Points on a hilly landscape, in no order, each with its height.
From any point a ball rolls to the lowest of the 2 points nearest to it. It stops when none of these is lower. Distance is the straight distance between rows; heights are no part of it.
q_104: 6 7 -12 -19 -19 1 -25 -8 21 11 -8 -16 16 -2 -9 -3 9 5 0 9 -12 -12 -21 29
 -17 3 10 -8 0 -5 2 0 5 0 4 1 -10 12 -4 -3 -15 7 -20 -1 3 11 -9 29 20
 -20 13 -16 -12 -7 -14 16 18 -15 -1 13 -23 -30 -10 -12 6 -5 11  (h 196)
q_279: 3 -2 0 2 5 -4 29 -9 -41 -10 19 1 1 -29 0 -16 9 -14 9 8 6 13 -9 -38 7 -12
 -34 12 1 -10 0 5 -20 -3 -12 24 1 -5 0 6 10 -8 5 -20 5 2 24 -16 -8 -2 13
 -12 -1 20 13 -13 -3 -4 4 -19 22 -1 21 8 -7 -5 -11  (h 492)
q_944: -9 -5 0 19 -5 14 16 5 9 -1 -4 -6 -15 10 6 3 -14 -9 -18 -15 -1 9 1 -5 -12
 12 25 17 18 15 -22 18 -8 4 7 -4 -2 -5 -3 7 16 -13 17 19 -6 -26 -8 -5 -7
 12 -11 9 -3 -5 8 0 0 1 -20 -3 19 12 0 15 15 3 5  (h 375)
q_805: 14 -1 9 -17 2 -2 -17 -9 13 4 -14 3 8 9 -5 13 -6 20 2 -2 -1 -9 6 16 7 1 6
 -13 -9 12 19 -14 16 -2 4 -17 9 -4 7 -17 -18 12 -7 7 3 16 -13 9 -2 -1 -2
 7 10 -13 -10 0 -6 -1 12 13 -12 0 -17 -9 -6 -5 -2  (h 220)
q_340: -32 -9 6 27 1 -4 -17 18 18 16 -11 23 -9 16 5 -4 5 6 5 -5 1 -12 12 12 5
 -1 5 -8 -7 -16 -4 5 15 -2 -9 -21 3 -6 1 1 13 17 5 -2 4 -6 7 -7 -5 12
 -18 11 0 3 3 -7 -9 26 -1 -8 -13 33 -1 -14 6 7 -14  (h 390)
q_949: 5 23 10 3 1 16 -16 9 -4 -1 7 -4 -10 20 -10 17 3 2 9 8 -2 -10 1 8 -3 4 15
 -11 -6 -10 3 -20 13 -4 6 -9 9 -5 -3 -6 -3 13 -7 -5 -21 -3 -2 12 10 -2
 -13 -1 6 2 -4 13 8 7 10 -8 -7 -9 -6 5 3 10 20  (h 555)
q_776: -5 7 10 20 -6 23 -13 12 20 8 -1 -10 -13 36 -3 3 -2 3 -7 -16 -2 -2 11 9 2
 12 24 -6 8 8 -11 -17 13 7 12 -10 14 -6 -4 -2 3 -2 -4 19 -19 -19 -15 15
 7 11 -18 16 -1 -5 -5 9 3 8 -3 -4 12 14 -19 5 13 4 20  (h 415)
q_191: -13 -20 -6 14 -2 4 10 3 19 1 -15 -7 -12 5 13 -13 -14 -8 -14 -11 -3 11 3
 -4 -6 9 12 9 12 12 -15 17 -4 4 -1 -1 1 5 -6 9 12 -14 13 21 -1 -19 -6 0
 -6 11 -8 12 -8 -5 5 -3 -3 -4 -15 3 19 20 -5 0 10 -12 -13  (h 330)
q_286: 6 8 -7 -4 3 -2 -1 -2 -17 -7 12 -18 -15 -18 3 -16 13 -11 10 10 2 23 -7
 -22 6 6 -40 3 -21 -15 -4 -33 -14 4 -9 35 15 10 -23 5 -15 -7 -19 -7 -21
 -9 8 12 -5 3 17 -6 -10 10 -8 -6 17 -1 9 -11 20 0 6 -2 -21 -13 3  (h 286)
q_74: 20 -1 12 -13 17 -18 22 -9 -28 -11 -2 5 3 0 4 15 -7 1 0 -6 9 6 19 -17 18
 -13 -14 0 -5 12 17 -3 0 -4 -7 -8 6 -5 8 -12 -3 -13 12 4 -2 6 -1 -21 -18
 -1 3 8 24 1 10 -7 -19 0 7 -4 8 8 -5 11 -14 4 -6  (h 612)
q_389: -5 -15 2 3 3 -13 6 -7 -30 3 13 18 20 -27 -1 -10 14 9 24 11 10 -6 -5 -17
 14 -18 -34 4 -11 -16 11 6 0 -1 -16 8 -4 -6 7 -1 1 14 -8 -30 28 21 27
 -21 -10 -6 6 -10 6 22 7 -7 -8 11 9 -5 -6 -4 20 -8 2 2 -15  (h 590)
q_154: -1 16 8 9 1 15 10 12 -8 -8 16 14 -2 19 -10 30 -4 -2 -2 -6 6 -9 14 7 -5 3
 31 3 16 2 -7 13 1 -4 14 -15 -11 -16 18 4 16 16 18 -10 -3 -11 2 -19 9 5
 -22 0 16 9 3 8 -11 14 -5 -7 -9 1 10 18 9 28 18  (h 608)
q_132: -20 -8 4 15 -10 -6 -1 2 14 5 -5 22 4 4 8 5 2 -4 -5 -1 -2 -13 2 16 -5 -5
 19 10 9 -5 0 38 -1 -8 -2 -16 -20 -2 13 13 19 15 23 -10 26 4 9 -14 -1 1
 -13 -6 2 0 7 -4 -10 8 -19 3 -19 5 13 -4 12 13 -8  (h 515)
q_6: -22 4 13 27 5 -3 1 20 -12 2 9 18 -21 7 3 6 9 -6 7 11 8 -4 15 -5 7 -3 3 2
 -7 -19 -4 9 3 -13 -12 -10 -9 -12 2 14 25 20 18 -20 -1 -8 24 -31 -5 6
 -20 1 14 20 4 -3 -9 26 0 -21 -10 21 12 -5 10 18 -8  (h 482)
q_544: 8 11 4 1 4 1 12 -7 -43 -17 18 -4 -3 -15 -4 -4 14 -12 12 9 4 13 -6 -36 2
 -7 -36 8 -13 -19 3 -13 -15 -5 -7 19 1 -5 -1 2 3 0 -5 -23 -8 1 22 -13 -8
 3 10 -17 7 24 11 -5 4 7 6 -21 14 -7 14 11 -12 5 1  (h 528)
q_705: 21 3 10 -19 15 -15 16 -16 -39 -16 4 4 7 -12 -2 3 0 4 1 0 7 7 14 -28 17
 -13 -31 0 -11 4 21 -13 -5 0 -9 6 1 -3 4 -14 -8 -12 1 -8 6 17 3 -11 -17
 -4 16 -2 21 8 12 -5 -13 -6 12 -5 9 2 1 10 -16 4 -7  (h 640)
q_382: -20 -23 3 6 -1 -9 -18 -3 32 14 -27 15 9 11 5 -5 -3 19 -2 -12 -1 -8 8 20
 3 4 8 -10 -2 12 4 8 11 3 4 -20 4 7 7 -6 -1 4 1 17 18 10 -6 8 -7 9 -6 10
 -5 -14 -2 -6 -11 5 -7 16 -10 17 -8 -19 3 -7 -14  (h 460)
q_756: 13 -1 13 -2 10 8 -1 -4 13 -2 -10 -8 -9 29 5 11 -10 16 -5 -25 6 4 23 6 14
 1 5 -6 -5 25 9 -28 15 3 13 -15 22 -8 -1 -14 -11 -12 -4 28 -14 -13 -25 6
 0 15 -1 24 12 -15 -3 -2 -5 3 9 11 14 18 -24 4 -9 -10 2  (h 102)
q_497: -4 -17 -8 -6 11 -6 -18 4 28 7 -23 -8 1 7 9 -16 -2 14 -7 -9 4 2 5 9 6 5
 -9 -12 -11 13 3 -18 8 17 -3 -10 17 14 -10 -8 -12 -15 -11 32 -4 -5 -21
 18 2 16 6 21 -10 -25 -6 -6 -5 3 11 15 7 20 -16 -13 -5 -26 -17  (h 378)
q_809: -1 13 6 7 2 12 -10 10 -3 1 8 -1 -7 15 -9 18 0 -4 2 6 0 -11 1 9 -6 5 21
 -5 3 -10 -6 1 3 -4 5 -11 -2 -4 6 5 8 14 4 -10 -10 -10 2 -3 12 0 -18 -4
 8 6 -3 10 3 9 0 -8 -10 -9 3 10 9 18 15  (h 582)
q_967: 12 -6 -7 -28 -2 -9 -3 -18 -14 0 5 5 33 -31 -5 -9 6 18 14 11 -3 -9 -14 0
 5 -3 -29 -4 -6 2 17 -11 3 5 -7 16 -7 5 5 -10 -24 9 -18 -16 15 41 2 8 -2
 -15 13 -16 0 4 -3 1 -3 -15 8 6 -13 -22 7 -13 -6 -6 -1  (h 266)
q_928: 26 31 10 -15 8 7 -5 -4 -28 -18 13 -16 -9 5 -15 16 9 -2 7 11 -2 11 -1 -12
 -2 1 -17 -2 -15 -9 6 -41 -6 -9 12 11 15 0 -10 -15 -13 -4 -12 -10 -27 5
 -4 14 -3 2 1 -10 18 11 2 11 16 3 24 -14 9 -18 1 15 -28 12 21  (h 688)
q_735: 24 25 11 -12 10 3 4 -4 -32 -18 11 -10 -7 4 -9 23 3 -5 4 5 2 9 9 -13 1 -3
 -8 -1 -7 -4 6 -30 -5 -7 6 1 6 -4 4 -14 -7 -4 -4 -2 -20 3 -3 -1 -9 2 0
 -2 24 10 9 8 1 9 17 -15 7 -11 -1 20 -19 15 16  (h 663)
q_740: 8 -4 -4 -23 -2 -5 -19 -10 -2 8 1 7 24 -19 -7 -8 14 23 24 12 -3 -9 -15 11
 1 -1 -32 -14 -13 -8 13 -21 14 4 -8 10 1 4 -3 -13 -26 20 -28 -12 12 32 4
 9 2 -15 10 -13 -1 4 -6 4 5 -4 16 4 -22 -18 -2 -22 -7 -5 -7  (h 317)
q_158: 15 14 16 -6 17 -4 -4 -3 -31 -8 9 1 -3 6 -8 22 11 3 14 7 9 2 14 -17 13 -6
 -17 -10 -21 -11 14 -28 8 -9 -5 -5 12 -7 2 -15 -2 6 -6 -4 -12 8 5 -12
 -13 3 -7 -4 27 18 6 4 -7 12 19 -14 2 4 -4 7 -15 14 4  (h 630)
q_800: -19 -27 1 23 2 -5 11 5 20 1 -21 7 -13 12 17 -10 -8 3 -10 -20 1 4 17 -3 3
 5 4 1 6 12 -8 17 4 3 -3 -12 8 2 -6 8 13 -14 13 23 6 -15 0 -10 -13 23 -9
 19 -4 -4 8 -11 -16 9 -16 7 11 33 -4 -5 6 -4 -24  (h 271)
q_89: 9 -4 -11 -18 -2 -2 5 -7 9 -3 -9 -20 0 -17 4 -18 -12 -9 -12 2 -9 14 -13
 -4 -2 7 -2 11 -3 8 -5 -2 -12 5 -1 22 0 12 -13 -2 -14 -15 -3 10 -6 0 -16
 20 1 -1 11 1 -12 -13 -6 1 11 -22 -1 5 9 -9 -2 -5 -3 -17 3  (h 310)
q_871: 6 24 -10 2 -6 11 -5 9 -14 -4 25 -15 -18 -4 -11 4 10 -13 6 15 -7 1 -21 -8
 -13 5 -9 -6 -3 -25 -9 -15 -15 -2 3 26 0 8 -14 8 1 1 -18 -18 -16 -11 8 8
 12 -4 9 -16 -10 14 -6 11 30 0 4 -15 -3 -27 11 2 -7 5 24  (h 394)
q_942: -5 4 -6 17 4 2 30 15 -21 -6 15 -4 -22 -12 1 -4 -10 -25 -8 9 -2 18 -5 -28
 -7 5 7 21 14 -10 -22 23 -20 -4 -5 16 -9 -11 -1 19 26 -11 13 -5 -15 -27
 12 -23 -4 1 -5 0 -6 8 11 -11 8 4 -6 -14 13 7 16 19 3 11 2  (h 452)
q_452: -5 -20 -11 1 0 -15 13 -11 -4 8 4 6 18 -39 10 -25 -1 2 14 13 6 2 -13 -10
 8 -10 -24 9 2 -8 2 14 -7 5 -16 15 -5 4 1 7 -7 0 -2 -18 22 14 19 -8 -3
 -7 11 -9 -16 5 -1 -13 -4 -10 -4 6 8 -4 19 -15 3 -17 -17  (h 628)
q_832: 7 9 -4 -10 3 7 -20 -2 21 1 -11 -24 -8 9 -4 -3 -2 0 -8 0 -7 7 -1 10 -3 15
 6 -7 -5 7 -6 -33 2 8 7 3 19 11 -17 -9 -14 -9 -16 22 -28 -14 -26 36 7 3
 9 9 -7 -18 -13 9 16 -5 14 1 12 1 -19 -4 -7 -19 11  (h 416)
q_860: 5 -7 -2 -15 20 -13 -4 1 13 -2 -15 -11 -6 2 11 -17 0 0 -3 -6 7 13 10 0 12
 2 -23 -9 -20 7 0 -27 6 13 -6 -1 16 9 -15 -9 -10 -21 -8 27 -12 -12 -19
 10 -1 20 16 20 -2 -25 -2 -8 -4 -1 16 10 11 23 -15 -7 -11 -23 -13  (h 307)
q_517: -3 27 -15 5 -12 7 -17 13 11 13 9 -13 -9 10 -15 9 16 -13 7 7 -8 -14 -23
 16 -24 4 15 -15 7 -21 -10 5 -2 2 12 14 -9 10 -8 7 9 5 -15 -14 -9 -15 6
 16 34 -15 9 -14 -18 5 -9 22 36 -3 -9 -8 -19 -29 -4 -3 11 8 26  (h 303)
q_128: -1 3 7 7 8 -3 5 -1 -35 -7 19 7 4 -14 -5 -1 18 -2 19 13 11 2 -1 -24 13
 -14 -30 2 -18 -26 7 -5 -5 -6 -13 7 0 -8 6 4 5 13 -3 -25 9 8 26 -23 -7
 -1 2 -15 12 33 7 -4 -2 16 10 -17 -4 -3 15 1 -1 8 -11  (h 564)
q_799: 8 4 -6 -13 0 6 -5 -6 16 -2 -10 -25 -7 -1 -1 -8 -10 -9 -14 -3 -11 14 -6 6
 -11 11 14 5 1 13 -8 -9 -9 7 7 12 8 13 -12 -6 -13 -12 -9 17 -20 -14 -22
 28 4 1 11 7 -7 -17 -7 8 13 -15 -2 3 13 -8 -11 2 -2 -15 10  (h 361)
q_84: 9 -9 10 -7 14 -5 18 -11 3 -11 -12 -4 -8 12 11 7 -21 8 -8 -24 5 7 24 -2
 12 -3 -4 2 -4 26 3 -9 4 2 4 -11 16 -6 -6 -8 -7 -19 6 24 -8 -14 -21 -6
 -11 15 5 26 13 -16 8 -8 -14 -5 2 11 14 24 -14 5 -6 -12 -8  (h 227)
q_964: 3 2 -10 -5 6 -7 7 -1 -6 -6 4 -20 -17 -17 10 -25 5 -16 3 4 5 27 -3 -18 9
 6 -32 4 -21 -9 -5 -27 -12 5 -8 28 15 7 -23 5 -10 -20 -13 5 -21 -15 -3
 10 -4 5 19 6 -10 1 -5 -11 14 -8 7 -5 21 14 -2 -5 -15 -19 -6  (h 198)
q_195: 4 -5 -9 -8 15 -10 2 1 9 -4 -9 -18 -15 -6 13 -25 1 -6 -3 -1 3 19 5 -6 10
 2 -25 -5 -25 0 -4 -31 -1 14 -8 11 17 9 -20 0 -10 -21 -11 20 -19 -18 -15
 14 -1 13 18 14 -7 -13 -5 -7 7 -2 11 3 14 18 -9 -6 -16 -27 -11  (h 230)
q_908: 1 31 -11 9 -6 11 -11 19 -9 8 23 -11 -21 8 -14 8 13 -16 5 12 -6 -7 -21 -1
 -16 7 4 -13 0 -30 -13 -3 -6 1 11 22 -5 12 -10 13 12 4 -19 -19 -17 -18
 11 7 28 -6 7 -13 -14 12 -8 15 40 2 -4 -17 -11 -27 7 1 2 12 28  (h 351)
q_123: 7 8 4 -3 8 4 -25 6 17 7 -9 -11 -9 14 -2 0 5 4 5 -2 -4 3 4 8 4 7 1 -17
 -16 0 3 -39 17 7 -1 -7 25 1 -15 -14 -12 2 -17 16 -25 -7 -17 26 8 7 0 12
 -2 -13 -9 5 9 7 17 0 5 7 -18 -3 -12 -15 3  (h 472)
q_643: -17 9 6 23 6 2 13 19 -19 -5 14 11 -22 4 -1 5 3 -12 2 12 8 1 6 -14 0 0 5
 8 4 -16 -9 16 -5 -8 -7 0 -9 -13 3 16 24 12 18 -16 -8 -19 23 -34 1 4 -22
 -4 13 19 4 -4 -4 22 -2 -24 -2 14 16 9 9 22 -1  (h 507)
q_848: -1 -1 -7 -2 -18 14 5 1 21 1 -6 -9 12 8 -4 9 -9 -9 -20 -19 -6 -1 -5 20
 -19 8 43 10 25 24 -15 26 -7 2 19 -11 -14 0 13 0 6 -8 11 14 3 -4 -11 9 7
 -7 -4 -1 -11 -14 5 10 -1 -7 -23 18 2 -19 -9 18 12 4 16  (h 131)
q_863: -13 -23 -14 0 -8 -12 13 -10 8 12 1 5 16 -38 14 -27 -3 -1 5 12 2 -6 -21 0
 5 -7 -13 14 10 -7 -2 29 -7 6 -13 17 -12 5 -1 13 -4 -2 1 -14 28 16 10 2
 4 -11 10 -11 -25 -2 -6 -11 -2 -18 -13 11 3 -11 20 -16 8 -16 -18  (h 641)
q_638: 18 2 -13 -36 -9 -3 -1 -18 0 -6 -3 -6 25 -26 -6 -9 -6 9 0 10 -9 -1 -18 7
 1 3 -15 -1 4 12 9 -11 -1 3 -4 17 -8 12 0 -7 -26 -1 -14 -3 10 30 -10 18
 3 -18 20 -19 -13 -11 -12 4 6 -28 1 11 -10 -29 1 -11 -5 -12 4  (h 200)
q_563: -34 2 7 30 -4 -10 -14 19 7 16 6 28 -10 8 1 -2 12 3 10 9 0 -14 5 11 5 -5
 4 -1 -8 -28 0 16 14 -11 -11 -10 -7 -7 1 11 23 24 7 -19 10 -2 22 -20 1 7
 -19 2 7 15 -2 -2 -7 28 2 -15 -18 24 13 -17 12 16 -16  (h 440)
q_929: 2 -9 15 6 3 10 -13 1 27 4 -11 4 -1 34 1 10 -6 23 -7 -25 3 -1 25 13 12 4
 14 -12 -1 23 8 -24 21 2 14 -25 17 -9 5 -14 -12 -2 -5 27 -1 -3 -21 10 -2
 17 -9 19 7 -12 -5 -3 -7 5 6 13 3 21 -24 -6 -4 -8 -3  (h 207)
q_565: 8 16 7 2 2 8 -27 10 6 2 2 -2 -8 17 -10 9 6 4 10 8 -7 -5 1 10 -1 5 1 -18
 -17 -12 4 -33 15 -1 0 -9 16 -2 -13 -10 -14 13 -17 0 -24 1 -6 18 7 0 -4
 1 5 -2 -8 10 12 9 21 -5 -5 -3 -9 -4 -7 0 15  (h 522)
q_251: -8 16 -1 7 -15 11 -20 8 23 13 -4 -3 4 17 -9 19 14 0 0 -1 -4 -22 -9 31
 -23 -1 31 -8 13 0 -7 15 6 -3 18 -17 -12 2 9 4 7 13 -1 -2 5 -2 1 18 24
 -10 -6 -7 -6 -4 -4 16 7 6 -16 6 -22 -19 -9 1 16 12 17  (h 292)
q_458: -4 -17 -10 7 -3 -11 25 -3 -7 -5 -4 1 -3 -18 14 -19 -14 -13 -14 3 3 11 -6
 -18 2 -6 2 18 14 5 -6 30 -14 -2 -7 13 -10 -2 1 17 9 -15 21 -1 12 -4 5
 -16 -5 -4 3 4 -13 -2 9 -15 -4 -13 -9 3 16 7 13 5 4 -7 -18  (h 410)
q_611: 0 -13 -6 10 5 -8 37 -5 -28 -6 12 5 -4 -28 9 -19 -6 -16 -1 11 9 18 -2 -33
 10 -13 -14 18 10 -5 -4 19 -16 -6 -9 15 -4 -9 5 17 16 -15 21 -7 8 -2 19
 -28 -14 -5 7 -2 -6 11 16 -17 -8 -10 -4 -7 21 12 17 8 1 -4 -18  (h 450)
q_244: -29 -19 9 30 2 -5 6 11 15 3 -16 17 -16 13 10 -6 -1 2 -2 -10 2 1 20 -4 6
 1 6 3 0 -1 -10 17 8 -4 -9 -15 -1 -4 0 10 18 2 16 5 7 -12 7 -15 -13 17
 -17 14 0 5 6 -8 -15 18 -10 -2 1 34 4 -10 10 4 -20  (h 329)
q_559: -8 0 -13 6 -9 4 14 2 -11 1 16 8 9 -18 0 -6 1 -14 3 14 -1 -4 -17 -5 -9 -9
 -2 9 17 -17 -4 35 -15 -3 -7 16 -19 -1 13 18 19 6 10 -18 19 3 19 -16 9
 -16 4 -16 -12 14 1 -1 7 -4 -9 2 -8 -15 23 3 9 5 -1  (h 578)
q_633: 15 5 -15 -30 -18 -1 -12 -12 9 3 -2 -10 27 -17 -11 -3 6 5 2 11 -12 -12
 -21 22 -12 0 -2 -5 3 3 6 1 1 0 1 12 -16 11 2 -4 -23 7 -17 -2 10 24 -8
 21 16 -24 16 -22 -10 -8 -13 13 10 -27 -2 16 -21 -38 -1 -10 0 -5 9  (h 139)
q_133: -9 -25 -7 8 1 -10 22 0 9 0 -10 -8 -10 -12 17 -24 -15 -10 -13 -4 2 17 -5
 -15 3 0 -1 15 10 7 -10 21 -11 3 -8 11 -3 5 -8 12 4 -19 13 13 7 -12 -1
 -3 -5 2 4 9 -12 -5 5 -9 -3 -11 -10 2 18 13 3 2 9 -18 -18  (h 376)
q_605: 8 -4 1 -16 -2 -6 -22 -4 5 7 -6 3 12 -6 -8 0 9 17 9 10 -3 -7 -5 12 4 -1
 -9 -16 -12 -6 13 -16 12 -2 -6 -4 2 -1 0 -12 -19 17 -17 -1 4 22 -1 9 0
 -10 2 -2 6 -3 -6 0 5 0 12 8 -22 -8 -7 -15 -6 -4 -6  (h 297)
q_713: 17 -4 8 -18 8 -11 16 -13 -16 -11 1 12 10 5 2 20 -15 12 -7 -9 5 -1 15 -6
 11 -11 0 -1 3 22 19 6 2 -3 -1 -13 -2 -3 16 -10 0 -8 20 2 12 18 -8 -16
 -17 -4 2 8 18 -11 7 -9 -23 -5 4 6 0 3 -4 9 -10 5 -8  (h 587)
q_483: 13 -4 -15 -26 -7 -4 9 -14 1 -4 -4 -12 14 -24 6 -18 -13 -9 -12 6 -5 7 -14
 0 -3 -1 -5 8 5 8 -2 1 -12 4 -2 22 -5 13 -8 -1 -16 -13 -2 2 7 12 -12 16
 2 -12 19 -8 -16 -14 -9 -1 3 -33 -1 8 6 -19 5 -5 -1 -15 -2  (h 265)
q_277: 6 14 -7 -5 -13 6 -21 2 17 10 0 -12 2 8 -12 10 10 -1 4 6 -9 -18 -16 29
 -22 2 21 -9 6 -5 -3 5 4 -3 14 -4 -9 8 0 2 -3 10 -13 -1 1 1 -2 22 25 -15
 4 -11 -8 -1 -10 20 19 -7 -8 6 -22 -31 -9 -1 10 5 17  (h 248)
q_433: 11 -12 1 -16 2 -15 7 -9 -10 -5 0 20 23 -6 2 12 -9 14 -2 5 1 -13 7 -1 8
 -9 0 -2 4 15 25 13 1 -5 -3 -13 -10 -2 21 -7 0 4 17 -11 25 32 0 -17 -16
 -12 0 -2 10 -3 2 -6 -22 -5 0 10 -14 -4 4 5 -3 9 -7  (h 563)
q_481: 0 -4 -14 -4 -12 10 5 -3 20 1 -11 -17 4 -2 2 -4 -12 -12 -22 -11 -6 6 -12
 10 -22 8 34 12 19 19 -14 26 -14 6 13 0 -11 8 1 2 3 -14 10 19 1 -7 -12
 13 3 -4 2 -4 -16 -12 0 8 3 -16 -19 12 12 -12 -6 11 9 -6 9  (h 185)
q_409: -19 -18 1 11 -9 -8 -13 -3 26 11 -20 14 7 5 6 -2 -2 7 -7 -9 -3 -8 2 18 -1
 2 15 -1 5 2 2 25 7 -3 0 -18 -8 5 7 5 5 9 9 6 19 10 -1 1 -6 2 -10 3 -4
 -9 3 -3 -11 0 -16 11 -12 10 -1 -13 8 0 -12  (h 486)
q_610: -4 -8 2 2 -4 -8 6 -4 -3 -3 0 29 18 -1 4 11 -6 2 -3 5 3 -15 5 7 -1 -11 12
 2 11 6 13 33 0 -9 -1 -13 -17 -4 21 6 14 18 24 -14 29 26 8 -23 -8 -9 -8
 -7 11 1 5 -3 -17 2 -7 10 -22 -2 14 2 3 13 -7  (h 539)
q_981: -9 2 -3 25 0 6 23 15 -11 -1 3 -5 -21 -1 4 -4 -12 -20 -14 -3 -3 16 -2 -18
 -11 11 20 24 16 0 -26 24 -11 1 -3 6 -8 -12 -3 18 24 -10 17 6 -12 -37 4
 -16 -1 6 -12 2 -7 2 7 -5 10 5 -15 -13 13 10 9 18 13 11 5  (h 419)
q_737: 3 20 -7 2 -5 5 -5 7 -14 -5 22 -18 -20 -8 -5 -4 9 -13 10 14 -5 11 -15 -13
 -7 7 -21 1 -13 -25 -9 -24 -13 3 -3 34 8 7 -19 6 -4 -2 -23 -16 -29 -11
 12 11 7 -1 10 -9 -13 11 -7 5 31 1 8 -18 9 -14 8 0 -14 0 18  (h 368)
q_612: 5 1 5 -7 -15 17 -2 -12 18 -2 -3 3 17 19 -5 21 -10 7 -13 -20 -2 -9 6 19
 -7 5 40 5 19 29 3 14 3 -5 21 -24 -11 -7 20 -6 -2 4 9 10 10 7 -13 3 4 -2
 -10 3 3 -16 -2 3 -11 -7 -15 17 -5 -8 -13 16 1 7 11  (h 41)
q_343: -11 -21 -3 -6 4 -6 -24 1 37 13 -26 8 10 9 5 -13 1 21 -6 -14 -2 -4 2 20 1
 7 1 -13 -6 12 5 -5 12 9 2 -17 11 10 -4 -11 -12 -1 -10 25 7 9 -17 19 -2
 11 -3 15 -7 -23 -9 -7 -5 2 2 17 -4 16 -14 -20 1 -17 -17  (h 426)
q_267: 11 1 10 -15 -10 9 -15 -12 14 2 -9 4 17 15 -8 23 -6 13 -5 -7 -6 -12 5 24
 -3 3 26 -5 8 18 11 2 12 -6 13 -23 -4 -5 17 -10 -10 13 1 5 10 14 -12 11
 6 -2 -7 -2 10 -14 -8 1 -9 -4 -7 17 -15 -12 -11 2 -1 3 7  (h 127)
q_3: -14 12 3 21 -20 20 -19 15 26 17 -2 2 -3 28 -7 10 9 0 -6 -12 -5 -16 -1 31
 -15 7 34 -5 20 5 -15 16 10 -1 20 -17 -8 2 4 3 12 6 1 5 -5 -17 -1 11 16
 -1 -14 3 -6 -2 -1 12 0 6 -21 1 -7 -10 -14 -1 24 17 21  (h 331)
q_126: -2 -16 -5 -7 4 -18 15 -16 -19 5 8 17 30 -46 1 -19 4 12 23 10 6 -9 -11
 -17 12 -13 -36 7 0 -1 13 7 0 7 -16 10 -6 -1 6 -1 -8 2 -3 -31 34 28 24
 -12 -9 -11 15 -12 -6 14 1 -8 -13 -3 2 -2 0 -11 20 -9 2 -3 -17  (h 610)
q_675: 3 7 16 -1 19 -10 -4 1 -32 -6 10 9 0 2 -5 6 21 6 19 8 14 -1 12 -21 15 -10
 -31 -11 -28 -21 14 -25 4 -5 -11 -5 7 -7 0 -11 -3 12 -9 -14 -4 12 15 -17
 -14 1 -1 -6 23 24 9 3 -7 18 19 -16 -3 9 0 1 -10 8 -7  (h 601)
q_199: 10 23 11 0 8 14 15 6 -19 -13 26 12 4 21 -13 39 -3 -4 -2 -5 4 -8 20 -3 -5
 -1 28 0 15 3 0 6 1 -1 17 -14 -7 -18 22 -4 17 13 13 -14 -9 -2 0 -22 7 2
 -21 -2 26 15 3 5 -9 12 11 -7 -7 -3 11 28 4 31 23  (h 626)
q_752: -13 1 5 20 -11 24 -13 10 23 8 -4 -1 -8 31 -2 3 3 1 -11 -21 -6 -3 8 19 -7
 14 30 0 19 12 -16 0 6 7 16 -15 2 2 -1 -3 7 -4 1 17 -11 -19 -10 9 4 9
 -19 10 -6 -4 -3 11 0 3 -17 2 9 8 -18 0 15 6 20  (h 377)
q_424: -4 -20 8 6 12 -8 24 0 6 -9 -18 3 -10 13 18 2 -20 5 -10 -25 7 9 24 -10 9
 -6 -4 6 2 23 -4 11 3 -1 -1 -12 10 -7 -8 4 4 -21 17 24 3 -20 -8 -15 -16
 16 1 26 7 -10 16 -12 -24 -2 -7 5 17 33 -8 3 -1 -10 -20  (h 183)
q_674: -6 -4 -8 -1 -5 -3 9 -4 -13 -3 13 18 18 -15 1 -2 -4 -7 4 13 1 -12 -10 0
 -4 -13 -1 7 14 -8 7 31 -10 -7 -8 4 -19 -1 17 10 11 8 14 -19 30 21 18
 -19 -1 -17 1 -16 -3 9 4 -6 -8 -3 -6 6 -11 -10 18 3 8 8 -6  (h 562)

Two balls start at each pair of points below. Name the first point that both come to, or write -.
q_735, q_643 -> q_191
q_908, q_942 -> -
q_563, q_132 -> -
q_740, q_89 -> q_638
q_123, q_752 -> q_633
q_605, q_949 -> -

For each start below, name the point where the ball stops.
q_343 -> q_964
q_611 -> q_191
q_199 -> q_633
q_126 -> q_191
q_6 -> q_800
q_154 -> q_633
q_871 -> q_633
q_251 -> q_633
